A landscape with many valleys, sampled at points; each row gives a point and its height.
A ball rolls from a point to whichever of its 2 nearest points has the largest drop for the distance, and stops where none of them is lower. Distance is the straight distance between rows; heights are no part of it.
k_546: [ 11   3   9  -4 -20  16   9 -15  -3 -13  -1  -9   8  10   9   3   6   1
  12   0  12 -10]  height 253
k_870: [  3   5 -11  -4 -12  -1 -16  -3 -24  -4  -7   0  -8  10   7   1   6   0
 -12  10  -2  -8]  height 208
k_107: [ -3   1 -18  11  -8 -24   7  22  20   4 -24 -15   3   3  -1 -21  -2   1
  -7   5 -10   7]  height 348
k_582: [  4   0   0   0  28 -20 -17  -7 -15   0  -3  13 -11 -22  -2  16   9  -5
   4  14   4 -13]  height 480
k_369: [  5 -14  18  -5   6  20 -10  -7  -4  10  18  11   0  -2  -3 -12 -10   5
   2 -15   3   5]  height 149
k_864: [ -3  -3  10 -16  -8  26  -8   2   3   8  11   4  -8  11 -10 -12  -7  16
  -8  -7  -2   7]  height 322
k_918: [  7  10 -11   3  -4 -34  -2  -2   6  -7 -26 -12   5 -14   2  10  -5 -15
  -2   5 -10 -13]  height 725
k_762: [-13   2 -13  18   4   4  18  13  16   4   2   4   8  13   4  -2  12   7
   9  -3   7   7]  height 482
k_465: [  1   5  14   2   9  -8  13  -4  11 -11  -5 -11   5 -15  -5   7  -7   2
  11  -3  -1   4]  height 156
k_773: [ -6   1 -16   3 -12  -3  10  19   8  -2  -8  -7   2  16  -4 -16  -3  -1
 -10   1  -8  10]  height 241
k_172: [ 20  10  14 -12  -6 -16  16 -16  16  -5 -11  -9  19  -8  -2  -6   2   1
  23  -6   9 -17]  height 343
k_649: [ -1  -7  16   2  13   7  12  -2   9 -15   6  -7  -1 -18  -6  11 -17  -2
   6  -6  -7  10]  height 92
k_439: [ -2  -4  18   3  12  22 -12 -14  -1   0   5  -5  -9 -15   0  14   1   4
  14  10   0  -6]  height 573
k_104: [ -2   1  10  -3   8   4 -12  -5 -12   1   3  -5  -7  -7  -6   6  -2   7
  -3   4  -1  -1]  height 267
k_936: [ -5   9  -3  -2 -17   5   3  -3   2 -13 -12 -16   5   4   2  12  -3  -9
  -8   3  -4   5]  height 680
k_738: [ -6 -14   5   6   9  11   0  -2  -5   4  22  11   3  -3   0   5 -11 -11
  -3 -17   1   7]  height 281
k_839: [ -6  -4  -9   9  11  -8 -12   7 -13   6   5   6 -10  -8   2   6   4  -6
  -5  11  -5  -2]  height 455
k_110: [ -1   5  -7  -4  -9  -9   7  13  -5   0  -5  -5   0  14  -5 -23   4  13
  -8   2  -2   6]  height 179
k_452: [  6   9 -17   8  -4 -32   2  -2  -1  -3 -18  -1   4  -8  11  11   4 -14
   6   6  -1 -11]  height 733
k_583: [ 21   7  13  -9  -4  -9  14 -19  -4  -4  -4   3  10  -6   5   0   5   2
  26   1  15 -18]  height 312
k_951: [  5   1  15  -5   5  19 -24 -21 -12  -3   0  -2  -9  -9   3  19   1   2
   5   9   3  -7]  height 597
k_754: [-11  -5   5  -4   0  26 -14   4  11  12  18  12 -10   5  -6   6  -2   1
  -8 -10  -7   4]  height 665
k_164: [  3  -6   6  -7  -5  10  14   5  -4  -4  11   4   6  12  -6 -10 -17  -4
 -14 -15   1   9]  height 257
k_231: [ -4  -6   3   6  12  10 -22 -13 -12  -2   4   7  -5 -10   5  23  -2 -11
  -5  -1  -1  -3]  height 568
k_638: [  2   7 -13   4   0 -33   6  10  -3   7 -16  -2   2   0   3 -12  11   4
   7  10  -2  -6]  height 285
k_115: [-15  -6   3  -3  11  15 -25  11  -1  17  13   7 -14  -5 -11  -4   6  15
  -6   0 -10   5]  height 431
k_814: [  8   1 -13  -2 -19 -17  -1   7 -15  -6 -17  -5   0  12   2 -13  -6  -8
 -15   6  -9  -5]  height 129
k_983: [  6   7 -15  -2 -17 -18  -5   0 -17  -4 -14  -4  -1  11   9  -6   8   2
  -3   9  -1 -11]  height 166
k_415: [  9  -1  -4  -1 -10 -12   6  -4 -21  -9   3   2   9  10   8  -3  -2  -9
  -6  -5   5  -5]  height 468
k_795: [ -5  -5  11  -6   8  14 -27  -5 -10  11  11   8 -10  -4  -5  -3   3  15
  -2   0  -1   1]  height 349
k_713: [  3  -7 -12  12  13 -15 -22  -1 -19   1  -4  13 -12 -11   3  10   1 -16
  -9  12  -5  -9]  height 525
k_447: [  7   7 -11  -2 -12 -31   3   7  24  -2 -27 -24  14  -4   2  -7   0  -5
  -8  -2  -5   6]  height 712
k_492: [ 11  -4   6   0  24 -15  -8 -16 -16  -2   3  18  -4 -21   2  21   0 -11
   6   5  10 -12]  height 402
k_836: [-9  4 -5  3 -9 10  2  2 -3 -3  2 -3  2  7  4 10  3 -5 -2  1 -3  1]  height 662
k_260: [-13   2 -13  17   9 -13  12  15   6   4   0   0   3   3   3  -5   6   2
   6   4  -3   5]  height 428
k_106: [ -3   4   3 -12 -10  23  -4   3  -4   5   8  -1  -6  15  -5 -11   7  20
  -2   4   2  -1]  height 301
k_939: [ -8   6  -4  -3 -11  30  19  12  27  -5   9   2   1  23  -5   3   1   1
  -6  -5  -3   4]  height 611
k_190: [  5 -18  13   0   3  24 -18 -17  -9  13  19  18  -1  -5   6  -4  -1   0
  10  -9  12  -1]  height 242
k_561: [ -6 -12  10   6  19   8   7   4   4  -5  15   2  -2 -11  -6   8 -15  -5
  -2 -15  -5   9]  height 178
k_652: [ -4   0   1 -18  -3  12 -13   6   0   2   3   1 -11   3 -13  -1 -18   5
 -23  -4 -10  13]  height 280
k_288: [-19  -2  -6   8  14  11  -7  18   3  12  13   6 -13   2 -10  -1   8  12
  -4   7 -10   7]  height 519
k_757: [-11  -5 -19   7  -6   9  -3  19   4  12  11  13 -10  16  -1  -1  -1 -12
 -14  -1 -16  -1]  height 368
k_200: [ 13  10  13 -10  -4 -15  16  -7  28  -6 -16 -19  19 -13  -6  -4  -1   2
  14  -8   6  -5]  height 363
k_584: [ -8   0 -16  15   3 -25   9  18   9   3 -14  -8  -3  -3  -2  -9   0  -1
   0   7 -13   5]  height 384
k_351: [ -9  -4   4 -12  -5  23 -28   5  18  18  20  20 -17   9  -7   4   1   2
 -15 -18 -15   4]  height 698
k_945: [-15   2   1   4   3  28  -4   4   8   7  13   2  -9   5  -2  13   8   3
   0   3  -3   1]  height 626
k_366: [ -7  -1   6  13  18  -7  17   2   7  -3   3  -4   2 -13  -3   7   2   4
  17  -2   3   2]  height 216
k_420: [  4   2 -19   7 -14 -29   5  11   8   4 -20 -10   8   5   7 -16  11   1
  -2   3  -4  -3]  height 315
k_170: [  5  10  -5  -1 -17 -14   8  -8   5 -17 -18 -16  14   0   6  11  -1 -16
  -3  -4  -1  -3]  height 691
k_984: [  6  -1   8 -14 -13  17  11  -4   4 -12   3  -8   4  10  -5  -3 -14  -4
 -10  -7   1  11]  height 180
k_868: [  2  10  -7  -4 -18 -15  10   2  11  -9 -19 -18  13   5   3  -6   4  -5
  -5  -2  -2   6]  height 701
k_733: [ -5  -2  -5  -2 -11  22 -13  -3 -12   7  11  11  -3  14   8   8  10   2
  -7  -2   3  -4]  height 134
k_913: [  9  -2   1   2  13 -16   6 -13 -13  -2   6  12   7 -12   6  16   1 -11
   7   1  11  -9]  height 337
k_31: [ -8  -3   5  -5  11   4 -10   5  -5   1   5  -2 -10 -10 -14  -1 -10   6
 -12   0 -12  11]  height 160
k_285: [ 11  -2   8   3   0  -8  27  -7  -1  -8   4   0  17   4   3  -5  -4  -5
  12 -13  13  -2]  height 524
k_130: [  0  -3 -18   9  -5 -20   2  13 -11   6  -5   2  -4   6   5 -15   5   1
  -4  11  -3  -2]  height 231
k_736: [ -4  -3 -12   6  -2  -5   5   7 -14   6   7  10  -3  13   6 -11   9   5
  -4   4   5   1]  height 305
k_732: [  9   5   7 -11 -20  11  13 -11   0 -18  -4 -13  12  12   0  -1  -4  -5
  -1  -5   9   2]  height 225
k_573: [ -5   6   3  -6   4   1  11  16   5  -1  -3  -2  -1  11 -14 -25  -6  20
  -7  -1   1  13]  height 265
k_99: [-19  -3  -8   9   9  18  -6  17  12   9  15   7 -13   3  -8  13   3  -1
  -8   0 -15   4]  height 580
k_449: [-16   3  -7  17  -1  10  20  13  32  -4  -6  -6  12  12   1   1   6   4
   9  -6   2  11]  height 535
k_841: [ -7  -2  -7   6   6   1  -1   0 -12   7   8  10  -5   0   9   6  13   0
   2   9   8   0]  height 381
k_440: [ 12  -2  24   1  12  17   9  -6  10  -1   2 -11  -6  -9  -3 -17  -7  10
  29  11  -1  -2]  height 515
k_746: [  2  11  16  -6   1  -8   9  -1  10  -4 -12 -17   4  -6  -9  -9   5  20
  14   3   3   2]  height 438
k_216: [  7  -8  14   4   2  12  23  -7   4  -5  11   2  10   7   4 -10  -6   0
  15  -6  13   0]  height 562
k_950: [  8   2  24  -2   9  -2  13  -5   9   0  -4  -9   0 -10  -6 -16  -1  17
  25   8   5  -5]  height 478
k_160: [  5  -3  22   3  13  20  -1  -9   9  -2   4 -10 -10 -15   1   1  -2   4
  27  13  -1  -5]  height 546
k_880: [  3  -9   3   5   3   0  16  -1  -7  -2  14   5   8   2   4  -2 -15 -12
  -5 -16   5   3]  height 336
k_865: [-13  -8  -3   8  13   5 -13   3  -9   1  10   6  -8  -9  -2  14  -4 -11
  -8   0  -7   2]  height 520
k_273: [ 14   5 -16   5  -1 -31  -3 -10 -17  -4 -16  11  -1  -6   9  10  -1 -21
   0  10   2 -18]  height 747
k_403: [ -5   0 -14   0  -7   9 -21   2 -17   8   5   7 -10  11   5   2   9   0
 -13   9  -2  -4]  height 194
k_892: [  5  -7  -6  -1  -1  -2 -10  -5 -22   1   9  13   0   6   9  -2  -3  -7
 -10  -8   5  -4]  height 427
k_419: [ 13   6   6  -2 -13   1  10 -18  -4  -8  -3  -1   7   2  12   8  13   2
  20   7  17 -11]  height 279
k_188: [-14   2 -14   4  -3  11   7  21   8   4   6   3  -5  16  -4  -4  -1   0
 -12   0 -10   7]  height 308
k_602: [ -5  12   2  -1   1 -11   9   4  29  -2 -19 -22   7 -10  -4   2   3   8
   6  -2  -1   8]  height 401
k_843: [  0   8  -3 -13 -16  10  -8   2 -18  -2   0  -4  -5  16   2  -7  10  14
  -5   7   0  -3]  height 256
k_878: [ -8   0   4  -5  11  -1   5  15   0   3   4  -3  -7  -4 -15 -12 -11  14
  -8   0  -7  14]  height 266
k_344: [  7  -3 -12   4  16 -21 -16 -10 -22   0  -7  22 -11 -13   9  14   8 -14
  -4  19  10 -12]  height 569
k_433: [  9   3   5  -3  -2 -18  16  -3  -7  -8  -3  -3  13   2   1  -6  -3  -4
   1  -8   5  -5]  height 496
k_822: [  2 -14  -8   2   7   2 -21 -11 -20   7  10  25  -1  -4  12   9   2 -13
  -6  -6   9   0]  height 362
k_805: [ -4  -1   5  -1   2  24 -35 -23 -11   0   0   7  -9  -2   6  22   2  -4
  -5   3   4  -6]  height 595
k_349: [  0 -16   4   3   4  19 -26 -18  -7   9  15  25   0  -6   9  14   5  -9
   1  -8   9   0]  height 296
k_641: [ 10  15 -13  -6 -12 -34  -5   2  16   2 -28 -19   9 -12   1   1   1  -7
  -4   1  -8  -8]  height 719
k_398: [  0  -1   5   9  20 -16  16  -5  -1   1   7   7   5 -19   3  13   5  -4
  19   2   9  -6]  height 277
k_412: [  5 -10  16 -17  -5  23 -14  -4   4  10  14  11  -3   5  -8 -16 -17   9
  -8 -19  -1   9]  height 249
k_429: [  5   6  -6 -13 -13 -12   5  10  -8  -7 -10  -7  -1  11  -7 -19 -12   0
 -18   1  -7   9]  height 181
k_355: [ 3 -7 10  5  6  3 11 -9 -6  2 12  8  3 -1  7 -2  3  4 12  0 13 -1]  height 607
k_995: [  9  12   5 -11  -4 -18   8  -3  38  -1 -23 -27  18 -15  -4  -1   4   8
   4  -5   2   3]  height 380
k_888: [-11   6   0   0 -11  19  18   7  25  -7  -1 -10   7  11  -6   3   1   3
   1  -2  -1  14]  height 581

For each start below, name the point where the ball stops.
k_754: k_31
k_888: k_130
k_200: k_984
k_273: k_649
k_285: k_369

Call two points neighbours if one is among the 2 nearest of the other. Go from one point of each pair to the other, from neighbour to neighbour, staying as low as possible. Name the highest point that can't be avoided.
k_814 and k_369: k_864
k_984 and k_130: k_344
k_814 and k_130: k_355
k_733 and k_814: k_870
k_984 and k_649: k_880
k_733 and k_31: k_878
k_814 and k_110: k_429
